Points on a hilly landscape, in no order, each with its height.
A ball rolls from a point to the lowest of its 2 nearest points, and stops where none of them is lower. Distance is the straight distance between rows; heights are no part of it.
K187: [  4  -9  -3  -4   2   4  -4  14   3  -2   8  13   8   7  -4  16 -10   3
   0 -18  10  10   6  16  -7  -7  -2  -4   4  -5  -6  16  -1  -9  14   0
  -6]  h=49.2
K797: [-10   3  -4   6   0   3  -4   7  -3  21   6  -9  -8   2  -8  -2   4  14
  -5  -5   5   8  -5   6  -1  -3  -4  -1   4  13   2  -9  -4   0   2 -14
   1]  h=62.3
K67: [ -8   7  -6 -12  -4  -3  -4  12   5   1  -3 -14 -23  10  -5   9   0  -6
 -19  18  -3  -8   6  -8  -5   5   5 -13 -16   6  -4  -8  -3   4 -16  -7
 -12]  h=23.0
K795: [ 12   8  -9   2   1  -2 -17   0  -8   9  10 -18   0  -3   7  18  14  -2
  -9   7  -6   6   1   7   7   8 -13  11  -2 -20   5   8 -15  -1  -7  -7
  -5]  h=68.4
K932: [ 15  -8  12  -7   1   4 -19 -11   5   4   1   2  -1   3 -10   7  -1  12
  10 -14  -7  -8   5   3   6  -6  -3  -6 -12 -18  -5  11   5   3   7  -5
   7]  h=48.1
K907: [  8   8   3  -6  -3   1 -14  -4   5   3  -1 -12  -5   7  -6   4   9  10
  -3   2 -10 -12   8  -3  -7   6  -5   1 -13  -2   4   0   5  10  -6  -8
  -2]  h=48.0
K781: [  0   1   0   3  -6  -2  -1 -12   4  -5 -17  -6   7  -2   6  -2   5  -9
  10  14 -10 -16   2 -15  -9  12  11   2 -12   2  16  -4  12  13   5   3
   2]  h=32.6
K898: [ 14 -15   1  -9   7   2  -2   0   5   6   1  14   7  -2  -7  11 -17  12
   2 -22  12   5  -6   8   6 -13  -2  -6  -2 -12  -7  11   0  -9   2   4
   9]  h=53.8
K866: [ 23  -7  -2  -3  13   8 -10 -11   7  14 -12   4   4  -4   7  -3   3  12
  14 -10  -1  -2  -1   2  -3   3  12   1 -10  -4  10  11   7  12   6   1
   3]  h=45.7
K733: [  0   8 -10 -17  11 -14  17 -16  -2  -1   0 -14  -3   4   4 -18   2   4
 -11   9   4   0   7 -16   5   9   3   6   4  13  10 -18  -5   2 -20  -2
   6]  h=43.8
K303: [ 13   0 -14 -10  15  -9  -1  -1  -5  -5  24  11   7   6  -1  24   9  11
 -21  -8  13   5   6   7  -4  -7 -21  11  22  -7  -4   3  -9 -12 -10   8
  -9]  h=67.1
K460: [-13   8   3   4  -6  -4   4  -5  -8  -3   3 -11  -1   4  16  -9   8  -4
  -3   8  -5  -4   1  -8  -1  11   0   7   1   6   6 -22  -4   5  -5  -8
   1]  h=52.6
K51: [ 20   4 -12  -5   6   0 -22  -7   4  17   6 -15  -3  -5  -1   6   4  11
  -7  -7  -5   9   3   7  13   2 -14   9  -6 -11  11  12 -14   1  -7  -4
   6]  h=64.9
K662: [ -3   3  -8  -6   3  -5  12  -9  -6 -18   7   3  11   2  21   9  -9 -17
  -4   0   1   3   4  -4   6  10   2   6   7  -6   5  -5 -11 -10  -2   4
  -1]  h=59.6
K818: [  7   5   7  -6   1  -8   3 -27   1  -9  -9  -1   7   2  11 -10   8   2
   4   4  -7 -14   7 -13  -4  12   3   7  -7  -3  14 -10  11  10   1   3
   6]  h=36.4
K378: [ 20   2  -4 -15  10  -3  -7  -8  -4  -6  12  10   8  -3  16  18   9   1
  -7 -15  -6   0   2  13  10   3 -10   9   2 -25   0   7  -8  -2  -4   4
  -5]  h=73.6
K341: [ -5   9  -6  -3  -3  -3  29  -4 -13 -21  14  29  15  -1  19  -1 -12  -5
   2 -11   8  17  -5  15   8   3  -2   4  18  -1   0   2   7  -6   7  11
  -2]  h=78.5
K544: [  0  -8  15  -7   0  14  -9  -1  16   6  -3 -12 -19  -3 -35  -6 -14   7
  -1  -2   0  -5   3 -14   7 -18   2 -19 -14   0  -8   8   8  -3  -8   3
  17]  h=32.8
K329: [ -5  -1   2   8 -11   0   9  16 -11 -18 -23  12  -1 -10   8 -16   2 -22
  13  11 -14 -20 -11   0  -5   4  20  -6   8   8   0   5   3 -10  17   4
  -3]  h=25.0
K164: [  0   3  -2   2  -5  -3   9 -12  -5  -5  -9   7  14  -2  19  -4  -6 -19
  13  -3  -3   2  -4  -1   3   9  10   7   2  -5  12  -2  -6  -3  11   4
   8]  h=57.3
K987: [-13  10 -16  14   9  -9  -3  -8 -10  -7  25  -3   0   9  29  16  14 -14
 -22  26  -3  12   2   1  -9   6  -7  14  10   0  -1  -9  -5   2 -15   5
 -23]  h=76.0
K862: [ 26 -12 -12 -14  20  -7 -14 -15   9   8   5  -8  -4   2  -8   8  -1  20
 -15  -9  15  -1   6   0   5  -7 -25   9   3   1   8  -4  -9  -6  -5   3
   3]  h=72.0
K796: [  8   0   3   8  -7   9 -18   0  14  15 -15 -24 -12  -6 -14   2  -2  -8
  18  20 -13   3  -3  -3   7   8   5 -13 -22  -4  13  -2   7  12  -4  -6
   9]  h=47.8
K895: [ 29  -5   0 -26   5   5   7 -12  11   1 -10  -5  -6   5  -6 -21  -6  12
  16 -10  -1   1   4  -4  20   1   6 -11 -14   5  11   1   0  -8  -5   0
  17]  h=49.0
K442: [-18   2   6   5  -6  -4  23   3  -9 -16  -5  22  12  -5  15 -19  -2  -9
   6  -7   1  -1  -6  -2   2  -1   8   7  12   6  -7  -5   2  -5  10   3
   3]  h=56.7
K879: [  2  -3   6  19  -5  -4 -20   0   1  21   0 -11   3  -6 -14  20  13  -1
   4  21  -4  -1   3  -4 -10  -2  -2   6  -5 -18  -2  -1  -5  20  -8  -3
  -4]  h=55.6
K861: [ -1  16   2  -3  -6  -3   5  -2  -3 -20  -8 -10   7  -1   5   6  -5 -23
   3  13 -16 -15  -2  -8   4  13   1  -1   0  -5  10  -2  -8   0  -6   3
  -1]  h=41.1
K90: [-14   8   1  18  -7  -4  13   5  -5  -7  12  12  16  -2  13   0  -4 -12
  -1   7   4  11 -10  19  -5  -6  -2  14  15  -4  -3  10  -2   4   6   8
  -7]  h=81.4
K634: [ -7  17  -8 -13  -2  -6   2  -2  -5  -5   4 -16 -13   9   2   8   8  -2
 -20  18  -9  -8   4  -8   2  10   1  -1 -10   3   5 -14   0   8 -23  -6
  -7]  h=29.2
K72: [ -1 -13   6  14  -1  14  -7   9  -2   7 -23  13  -1  -7  10  -9  -1  -6
  19  -8 -11  -5 -10   4   2   2  18 -15  -1   6  -2  12  16  -6  24  -5
  -1]  h=58.2
K276: [-13   7 -13   7   1  -7   8  -3  -9   0  22   7   8  11  10   9  -2   3
 -16  -5  14  16   7   8 -11   4 -11  11  15   9   3  -5   1  -1   5   3
 -15]  h=59.8
K519: [ -6   2 -13  18  -5  -1 -11  21  -2  18   8  -3   7  -1   1  25   6 -12
   1  24  11  22   3  13 -18   1   2   5   2  -1  -2   2  -4   4   3   0
 -20]  h=24.9
K152: [  1   7 -10   1  -3  -6  20  -2  -8  -5  20  17  13   2   7   9 -14   2
 -12 -11  16  23  -3  20   6   2 -19   9  20  -5   7  10   9  -4  10   8
  -1]  h=80.9
K184: [  8   1  12   0  -5   5 -10 -14  18   9 -13 -18 -12  -4 -22 -13  -9  -4
  19   7 -11   5   0 -11  18   8   5 -14 -21   0  11  10  11   8  -1  -2
  23]  h=45.3
K846: [  6   3   0  -9   0  -6   7  -7   7   8 -21 -17  -2   0  -5 -13  -3  -3
  12   8  -4  -3   4 -16   3  13  10  -2 -13   6  13  -7   4   7  -3  -1
  11]  h=36.8
K273: [ 18  -7 -12  -8  12  -6 -10 -10  -1  12  15   4   4   3  -5   8   2  18
  -9 -18  16   9  -1  13   7  -7 -22  15   7  -2   8   3  -6  -9   3   0
   4]  h=76.4
K735: [ -5  10   3   8  -4  -2 -11  -1  -8  -7   8  -9   6   4   6  12  15 -12
  -6  15 -11  -5   2   5  -4  10  -8  10   1 -10  -3  -3 -10   4  -9  -6
 -11]  h=71.3
K698: [  5  -5 -10 -14   9   4  21  11   6   2  -3  15   1   1  -5  -8  -7  21
   0 -21  14   9  -2   1   4  -4   3  -4   6  15   0   0  10 -10  -3   5
   8]  h=45.2
K209: [ -6  11  -6  -2   6  -6   5 -13  -6   7  11 -15  -2   2   9  -4   0   0
 -13   8   3   3  -3  -6   9   8 -12  13   5   2   6 -16 -14   4 -17  -6
   7]  h=48.5
K28: [ -8  -3   5 -16   0  -4   5   1   1 -16   9   4  -5   6  -7   1   0   8
 -12 -14   4 -15   5  -9  -1  -3  -7  -3   3   1  -9 -14  -2  -6  -4  -4
  -1]  h=37.1
K326: [-15   1   1   7 -14   4  -7  11   6  -1 -17 -15 -13  -4  -4  -1  -9 -22
  15  21  -7  -6  -2 -13  -8   6  13 -11 -13   6   3 -13  -1  -3   6  -4
  -4]  h=43.3
K372: [-12   3 -17   9  -3 -10  -3   8  -9   0  25   3   5  13   4  21   4 -10
 -23  15  10  20  10  14  -9   8 -14   8  15   2  -5  -3 -12  -1   3  -3
 -20]  h=66.0
K412: [  2  -2   6   4  -8  13 -26   8   0  16   8 -16 -19   3 -28   8   9   3
   3   9  -2   5   9   2   1 -15  -2 -14 -16  -3  -6   9  -3  -3  -4 -13
   2]  h=53.4
K731: [ -1  -4  -6  15  -4   6 -11  10  -2  12  -3  -5   8  -4   8  15   1 -12
   5   9   2  12  -5   3  -9   7   0   3  -5  -4   9   4  -8   3   4  -1
  -5]  h=35.0
K784: [  7  -4  -1  -1  -5   1  -5  -4  -2   6 -22  -1   6  -3  11  -7 -11 -14
  24 -10  -4   2  -8  -2   9   4  16 -11  -7   1  13   6  -1 -10  15   0
  10]  h=55.0
K171: [ -5   3   1   9   2   0   3  -3  -6 -20   0  16  12  -2  24   1   9 -18
   4   9 -10 -12  -7   6 -15  -1   8  10   7  -1   2   5  -4   1   6  11
 -13]  h=34.3
K342: [-12 -13   1  31  -4   9  -7  19   2  25  -6   1   3  -6 -11   6  -1  -2
   7   3   4  11  -4   0 -13  -1   8  -6   3   4 -11   2   8  10  12  -3
  -8]  h=42.7
K439: [ -7 -13   7   9   5   5   4  11   4   4 -27   8  -1 -12   3 -15  -2   1
  15 -10  -5  -8   0 -17   5   2  22 -11  -6  10  -8  10  19  -1  15   2
   5]  h=59.4
K947: [ 11  -9  14 -20   2  10   3  -8  18  -5  -6  -6 -14   0 -30 -18 -11  19
   4  -7  -1  -6   5 -11  18 -19  -2 -16 -15   1  -4   7  17  -9  -7   7
  21]  h=36.1
K265: [ -3   5  -9  24  -7   1  -4  22  -9  -1   6   7  17  -3  10  19   5 -18
   4  20   4  16  -1  22 -16   5   2   8   9  -3   2  16  -4   1  11   5
 -21]  h=35.4
K767: [-17 -10   8  15  -9  13 -14  19   8   2  -8  -8 -11  -2 -15   2 -11 -17
   9  11  -4  -2   3  -6  -7  -3  10 -13 -11   3 -10   3  -4  -2  12  -4
  -5]  h=46.9
K438: [-11  -5  10   3  -6  -4  16   4 -11  -5 -15  11   4  -5   2 -22  -5  -4
  10 -20   4   0  -3  -9  12   0  14  -6   6   5 -12  -5   5 -13  15  -2
  11]  h=54.9
K124: [ -6   2   9  15   0   1   1 -11  -3  -5   1   2  13  -7  13   2   4  -3
   2  12  -4  -8  -6  -4 -12  -4   4  14  -1 -11   2   3  -4  13  -3   8
  -1]  h=38.9
K869: [-20  -4  -1  15 -11  -3  -6  21   0  -1   6  -5  -1   3  -2   7   5 -17
  -2  27  -3   0   1  10 -18  -1   1   2   2   3 -15  -7 -13  10   1  -4
 -27]  h=39.8
K595: [-14   6  -4   7  10  -5  15 -10  -9 -12  21  14  10   4  14   2   3   5
 -17   0   9   5   2  -2  -9  -5  -8  13  18   2  -2  -5   1   0  -6  12
  -7]  h=54.7
K429: [-10   1   8   5  -3  -5   3   6  -5  -2  14   4   5   1  -8   0   6   8
 -18  -3   6 -10   2   5 -13 -14 -11   7  13  -4 -13   2 -10   5  -6  -1
  -8]  h=55.1
K256: [-21   5  -7  -1  -8  -9  -1  16  -2  -4   7  -4 -12   6  -3   9   0 -13
 -19  22   3  -5  -1  -2 -14   2   3  -4  -1   6 -11 -13 -13   5  -5  -5
 -22]  h=32.0
K605: [  8   0   5 -24   2   4  14   0   0 -24  -7  13  -2  -2   5  -6   6  -1
  12 -16 -12 -16   2  -7   8   5   5  -6  -4   0  -3  -6  11  -5   3   1
   4]  h=53.9
K268: [-11  12  -9  14   2  -2   8  -5 -11 -21  24  13  12   0  30   8   1 -22
  -6   9  -4  17  -4  20  -3   3  -9  16  19  -4  -3  11 -12  -2  -1   7
 -14]  h=83.2
K573: [ 10  -1   7  -6   9  -2   7  -8   0  11  -4  -1  -2  -5  -8 -21   4  26
  -5  -9   8  -9 -10   3   4  -9  -7   6   5   8   2  -5   1   4 -14   3
  12]  h=42.3
K636: [  8  -4  -5   9   3   6 -26   2   8  33   9 -22 -15   0 -22  11   3   3
   1  14   4  13   3  -2   1  -9  -6  -4  -8  -7   4   3  -6   3  -7  -8
   2]  h=57.5
K928: [ -1   7 -15   6   7 -15  -7  -5 -13  15  20  -5  -3   4  -7  19  14   4
 -29  16  15   7   2   5 -10 -13 -18  11  17   1  -4  -3 -13   0 -12   0
 -13]  h=77.0
K717: [ 22  -7 -12 -24  15   0  -3 -11  14   4   2 -11 -11   6  -4  -3  -3  16
  -6  -4   3   3  10  -4   5   3 -11  -1  -9   6  12  -5  -4  -4  -7  -3
   6]  h=68.8
K89: [  4  -3  18   3  -7  -2   4 -12  -2  -1 -25   9   7 -13   5 -15  -6  -5
  11  -8  -7 -14 -15   0  15  -6  17  -9  -4  -8  -7   8  10   7   5   6
  14]  h=57.6
K50: [ -7  12  -9  21  -1  -8   2  -3 -15  -5  35  15  16   5  15  13  16  -7
 -12  11   1  20   7  21  -5  -3 -16  22  21 -10  -5  13  -2  -2   5   5
 -16]  h=85.7
K323: [  5   2   7  -1  -3   0  -8 -11   2  -3  -1  -2   6   1   0   4  -2  -1
   0  -3  -8 -13   1  -1  -3   1  -3   2  -7 -14   4   7  -4   8   6  -3
  -1]  h=43.7
K344: [ -2   0  17  21 -13   3   0  -8  -3   0 -24   0   5 -12   6 -15   2 -13
  15   9 -14 -15 -16  -6   4   3  14  -1  -7  -6   2   4  15  11   8   2
  12]  h=58.8
K153: [ 31  -8   4 -13   9   4 -10 -21  13   8  -4  -1  -1  -4  -6  -8   0  19
   5  -7  -4  -5   2   4  12  -3  -4   0 -15  -9   7   5   7  13  -2   0
   7]  h=49.1
K148: [  3  -5   6 -10   1  -5  17 -11  -5  -2  -7  12   9   3  10 -15  -2   9
  11 -19   3   2  -6  -2  11  -1   7   3   4   3  -2  -8   3  -4   6  -1
  12]  h=53.0
K778: [ 12   8  -2 -15   3 -10  12 -14   6   6  -8 -18  -7  -1 -10 -18   3  10
  -5  14  -7  -2   6 -12   8  10  -3   4 -11  12  13 -11   0  14 -18  -2
  12]  h=40.3
K487: [  6   5  -6  -1  10  -9   4 -13  -7 -10  18  19  13  -4  23  17   4   4
  -6 -13   2   9  -4  16   9  -3 -17  19   8 -19  -1   6  -5  -4  -4   5
  -4]  h=75.4
K32: [-13   6   4   5  -7  -4   7  11  -5 -26 -12   8   3  -6  10  -9   1 -26
   5  13 -12 -21  -3  -4 -14   4  12   1   5   3  -4   0  -5   0   8  10
 -16]  h=29.7
K335: [ 26 -12   2 -33  10   2  13  -8   5  -8  -9   9  -5   3   1 -11  -4  20
  17 -18  -2  -3  -5  -1  21  -3   1  -9 -12  -3   0  -7   9  -8  -7   2
  21]  h=50.6
K288: [ -2   8  12  -5 -11   0  -4  -7  16   4  -8 -20 -10   0 -29  -6  -6   4
   2  10  -7  -6   6 -13   7   1  -3  -8 -16   1  10   0  15   8 -11  -5
  15]  h=42.0
K962: [  2  -7   1 -11   4  -6   7  -5   0 -16   3  12  13   1  12  12 -13  -6
   1 -17   8   1  -1   3   1   1  -5   5   5 -12  -1   1 -11  -9   7   5
  -1]  h=61.8
K769: [  6  -8  10  11  -7  17 -13  -2   4  10 -25  -5  -8  -7   5 -10  -5 -11
  25   4 -15  -3  -8  -3  10   2  16 -19 -10   2  12   7  12  -3  16  -5
  10]  h=56.8
K441: [ 18 -11  -2 -24  13  -5   3 -12   8  -6  -1   7   9   5   9   9  -9  10
   2 -14   8   0   1  -6   0   4  -8   2  -4 -11   6  -5  -5 -10  -1   5
   4]  h=64.1
K590: [  8  -8   2   8   5  11  -5   6   5  19 -11  -3  -3  -8  -6  -4  -3  12
   8  -7  -4   6  -2  -2  -6   1  11  -5  -7   1   3  12   9  10  -1   1
   3]  h=42.4
K758: [  2   4  -3   9  -5   3   0  20  -6   0   4  16  11   0   0  13  -1  -5
   2  -3   6   9   0  24 -13   1   0   2  12  -3  -4  26  -3   0  14   2
 -13]  h=43.1
K132: [ -7  -8  14  20  -6   5   0  11   3  10 -32   0  -4 -14  -3 -15   1  -5
  12   7 -14 -10 -12 -17   2   6  20  -8  -4   8  -6  -1  18   8  12   2
   7]  h=60.0
K798: [  7 -10  -6 -12   8   4  -4  -6   8   6   1  -3   0   9  -2   5  -9  10
   3 -16   9   5   8  -9  -4   3  -2  -5  -5   3   6  -4  -3  -5   5  -3
   2]  h=66.5
K777: [  0   0   2 -16  -4   5   2   6  -1 -25  -3   9  -6   4   7   1  -4 -13
  10  -8  -9 -14   6  -6  -1   7   5 -11   2   3  -1  -2  -3  -9   8  -4
  -9]  h=55.4
K258: [  7   0  -1 -26   2  -4  23   8   5  -9  -5   0  -6   1 -14 -21   0  14
   3 -15   7  -2   1 -16  17  -7   4 -11   2   9  -5 -10   0 -14 -11   8
  17]  h=41.0
K369: [-12  10  14  -2 -15  -2   3   9  -1 -19 -19  -3 -14  -6  -5 -18   4 -12
   9   4 -19 -20   6 -13   1   8  10  -9  -7   9  -4  -6  14  -4   9  -3
   5]  h=35.6
K410: [ 10  -3 -16  -9   8  -7   8  -6   1   1  15  12   8   6   2   9 -13  15
  -9 -21  17  19  -2  13   8   0 -17   4  14   0  10  -4   3 -11   4   3
   4]  h=80.6
K237: [ 13  -6  14 -24  -1   0   9 -11   6 -19  -6  13  -1   3  -1  -5   1  15
  13 -20  -5 -15  -4   0  16  -5  -4  -8 -12 -11  -5  -4  16  -1  -1   1
  11]  h=52.3
K983: [ -1  -1  -3   0   3  -8   0   4 -11  -8  25  10   8   6  -7  16   9   3
 -19  -2   8   4  10  15 -12  -9 -16  10  20  -8 -15   9 -12  -2   1   3
 -16]  h=61.3
K530: [-11   4   3  22  -6  -5  -2  -4   0  17   1 -15  -1  -6   7   2   7  -2
  -6  30  -1   1 -10  -4 -10   0  -2  14  -8   0   2 -18  -2  17 -12  -2
  -4]  h=47.9
K744: [ -3   1 -12 -20   8  -6  15   3   0  -6  13   2  -8   8  -3   2  -2  10
 -19  -8  12   0  -1  -7   3  -3  -7  -1  14  17  -3 -17  -5 -10 -14   2
  -4]  h=43.2
K320: [ -1   0   5 -21  -2   4  13   7   5  -8 -10  -7 -18  -3 -26 -21  -3  12
  -1  -8  -1  -9   8 -21  12 -11   5 -14 -14  11  -8  -5  10 -11 -12   7
  16]  h=38.8
K53: [  2   9   7   2   5   1   3  -7  -6   3  10  -2   0  -2  -1  -5  10  18
 -16  -1   3  -9  -6   6  -2 -13 -13  13   9  -2  -2  -2  -5   5 -18   2
   3]  h=48.7
K643: [ -5  -2  11   9  -9  18 -22  10   7   5  -2 -14 -13   2 -13   3  -1 -12
  17  10  -7   2   3   2   1  -8   3 -20 -17  -6  -5  11   0  -5   8 -10
   0]  h=49.9
K182: [ 16   3  11 -15  -4   8  -1 -15   9   1 -19 -13  -6   0  -9 -24  -3   0
  21  -4 -14  -2  -2  -4  22   4  10 -15 -16   1  11   8  10  -1   0  -4
  20]  h=47.2
K336: [-16  -7   4   6  -5   5   1  16   1  -4   3  10  -3   8 -11  -4  -4   5
  -3 -17   4   1   7   8  -8  -3  -4  -7   7  12 -17   0   4  -6  20 -10
  -9]  h=33.8
K106: [-16  -2 -10  12  -3  -3   6   3  -4  11  10   1   2   7  -1   4  -7   7
 -10  -6  18  14  -1   5 -12   1  -4   1  13  18   6  -7   1  -3   4  -6
  -5]  h=65.0
K831: [ -6   9  -8  10  -6   1  21   7 -12 -13   0  21  17  -3  20   0 -11 -15
   4   0   6  13 -10  18  -5   7   7   4  16   2   4  11   5  -5  15  10
  -7]  h=79.8
K418: [  1 -12   0  22   2   9  -7  10   3  19 -13   3   8 -10   0   7  -3  -5
  14   1   0   9 -11   3  -7   1  12  -8  -5  -4   4   9   4  10   9   1
  -1]  h=39.3
K368: [  0   7  -5  -8   5  -8  18 -14  -7 -26  20  35  11  -1  28  10  -4  -5
  -1  -7   4  10  -9  17  12  -4  -4  15  18 -13  -3   2   1  -5   0   8
  -4]  h=77.2
K683: [-13   2  15  -6  -9   0   7   7   1 -17  -5   1 -10  -3 -10 -17  -3   4
  -1 -10  -4 -17   4 -11   4  -1   4  -7  -2   5 -17  -7   3  -4   1  -2
   3]  h=32.1
K753: [  8 -11  15  -4   2   4   5  -5   4   3 -14  13   8  -2  -3  -2 -15   3
  10 -22   0  -4 -11   6  12 -10  10 -11  -6 -14 -14  14   6  -2   3   2
  11]  h=56.2
K897: [-12  -6   8  12  -9   9  -2  19  -1 -19 -14  13  -4  -5   3 -15   0 -17
  13  -1 -15 -17 -10  13   0   0  10  -6   6   7 -14  13   2  -3  21  -5
 -12]  h=19.1
K437: [ -2   2  11  -6   0   8   6   7   0   1  -3  -1  -9  -2 -11 -15   1  20
  -7 -19  -4 -12  -5   1   7  -8  -1  -6   1   6 -12  -2   4  -1  -7  -2
  12]  h=36.7
K620: [  7 -11  -6   0   8   9 -19   4   3  22  10  -3 -12   7 -27   5   4  23
  -5  -9  17   3   8   5  -5 -19  -7  -9   3   9  -6   8   0  -8  -2  -2
   5]  h=14.0
K136: [-16  10  -2  14  -3 -10  -7  -2 -15  -6  24 -10  -2   8  13  14  19  -9
 -20  23  -3   3   5   4  -3  -3 -16  12   8  -7  -9 -11 -13   8 -16  -8
 -19]  h=73.7
K867: [  5   6  -2  -2   3  -6  -4 -12   9  15  -3 -22 -13   2 -13  -7   7  15
 -11  17  -3  -6   0  -7  -5   6  -4   2 -12   6  10  -8   7  19 -17  -5
   3]  h=44.2
K175: [-15   0   5  10  -9   6   3  12  -3  -5  -4   6   0   0   2  -9   2  -6
   4  -9  -8  -4   0   7  -6   5   5  -1   2   8  -9   0  -1  -3  16  -9
  -9]  h=26.3
K30: [ -3   6  -8  -1  -4   0 -11  11  -7  10  15  -5  -7   9 -10   9   6   3
 -12  -4   5  10   8  15  -2  -2 -13   0   8   4  -4  -2 -14  -7  -3 -13
  -7]  h=56.4
K682: [-10   0  10  -8  -5   0  -5   1  10   4  -4 -16 -18  -1 -27  -2  -6   3
  -7   7   3 -12   5 -13  -2  -7   1 -10 -12   3  -6  -2   3   3 -11  -1
   5]  h=37.5
K707: [ -6 -10   2  -4   3   8  -8  11   3   2   8   4 -12   8 -18   3  -4  14
  -6 -19  15   0   6  -2  -7 -15  -9 -10   5  10 -10   0   1 -13   6  -6
   1]  h=29.5
K499: [-15  -9   5  29 -12   4  -7  25  -4   4  -7   1   7  -5  -7   1   6 -12
  11  16  -3   0  -2  10 -16  -1   8   0   2   3 -17   1  -1   9  16  -7
 -18]  h=46.0
K201: [-20  13   1   7   1  -7  27  -8 -12 -21  10  18   7   4  26 -17   4  -6
   4   0  -1   5  -1  -6  -2   1  10  17  14   9   0 -12   5  -3  -1  13
   2]  h=58.7
K293: [ -5  -3  -7   9  -3   4  -7   8   5  10 -10 -13   1  -3   7   7  -8 -15
   9  21  -4   3  -3  -9  -7  13  11  -4 -10   3  10 -12  -7   4   2   1
  -6]  h=39.9
K371: [ -4   2  -7 -13  -1   4  12  19   3   0  -8   4   3   1  -1  -4 -12  -3
   2 -12   9   9  -6  -4   5   5  12  -9   0  12  -1   5  -4 -15   2   4
   5]  h=49.4
K873: [ 12   1 -10   0  14 -15 -14  -5  -6  11  20  -4   2   2  -5  21  17  13
 -22   1  11   5  13   1  -3  -5 -21  14  11 -10  -1   4 -10  -5 -10   1
 -10]  h=72.1
K911: [  4 -19   7   3   8  17 -14   3  13  15   2  -6 -15   0 -24  -5 -11  13
   2 -11   7   5   0  -5   2 -20   0 -15  -5   1  -7  12   3   0  -1   6
  12]  h=27.9
K395: [-10  -4   5  27  -9   1 -13  10   1  11  -6 -10   4 -10  -2   9  10  -5
   6  31  -5  -8  -6  -2 -16  -3   7   6  -6  -6  -5 -13   4  19  -3   1
 -11]  h=51.9
K965: [ -4   4  -5 -10   6 -12  23  -8  -3  -3  -4   3   7   1   8 -16   3   5
   0  -4  10  -1   6 -21  -7   5  11   7   3  13   3 -18   0  -2  -5   7
   4]  h=47.1
K619: [ -4  -5   9  20   3   3  -2  -8   4  15  -6  -8   6  -8   2  -6   2   4
   0  11   4   1  -6 -11  -9   1   8  13  -3  -1   6  -4   0  20  -5   2
   3]  h=43.4
K621: [ -5  -1   0  -5   8  -6  17 -13   0  -6   3  14  12   0  16  -8   3  13
  -1 -12  11   4  -3  -3  -6   0  -1  11   9   4   0  -9   4  -2  -3   9
   6]  h=50.3
K904: [ 13  11 -12 -10   8   0 -11  -8   0  -1   4 -10   4  -4  20  14   5  -7
  -6   6 -10   0   7   0   3  16  -6   9  -4  -9  16   4 -10   0  -6   1
  -1]  h=71.0
K766: [ -2  -2  -2   2  -3  11  -1  17   1   5 -10   4   0   0   3  -1 -16  -9
  15 -11   5  12  -3  10   2   3  12 -16  -3   7   2  12  -1 -14  14  -3
   3]  h=52.4
K910: [ -6  18   8 -13 -13  -7  14   1   1 -23 -14 -11  -6  -2  -6  -6   0 -14
   1   8 -14 -19   4 -16   4  10   7  -7  -3   3   2  -3   9   2  -8   4
   6]  h=38.2
K359: [ -4   7 -11 -12   5  -2  -7   2  -5   0  17  -8 -17  13  -3  10   6   8
 -23  -3   1  -2   8   3   5  -2 -11  -1   6   8  -2 -13  -9  -3 -15 -10
  -4]  h=49.8
K549: [ 22  -9  -9   0  11   4 -26  -3  10  26   3 -11  -8  -2  -7   8  -1   7
   3  -2   3  18   9   0   0   2  -4   1 -10  -7  13  12  -8   6   4  -5
   5]  h=61.4

For each start below, name the point where the ball stops.
K873 => K683
K132 => K519
K904 => K731
K136 => K731
K766 => K620

Call two points neighbours if one is among the 2 nearest of the other. Go from one point of each pair to the other, from neighbour to neighbour, staying as low as possible. Name the highest point that can't be avoided.
K781, K67 => K153
K67, K519 => K499
K897, K620 => K336
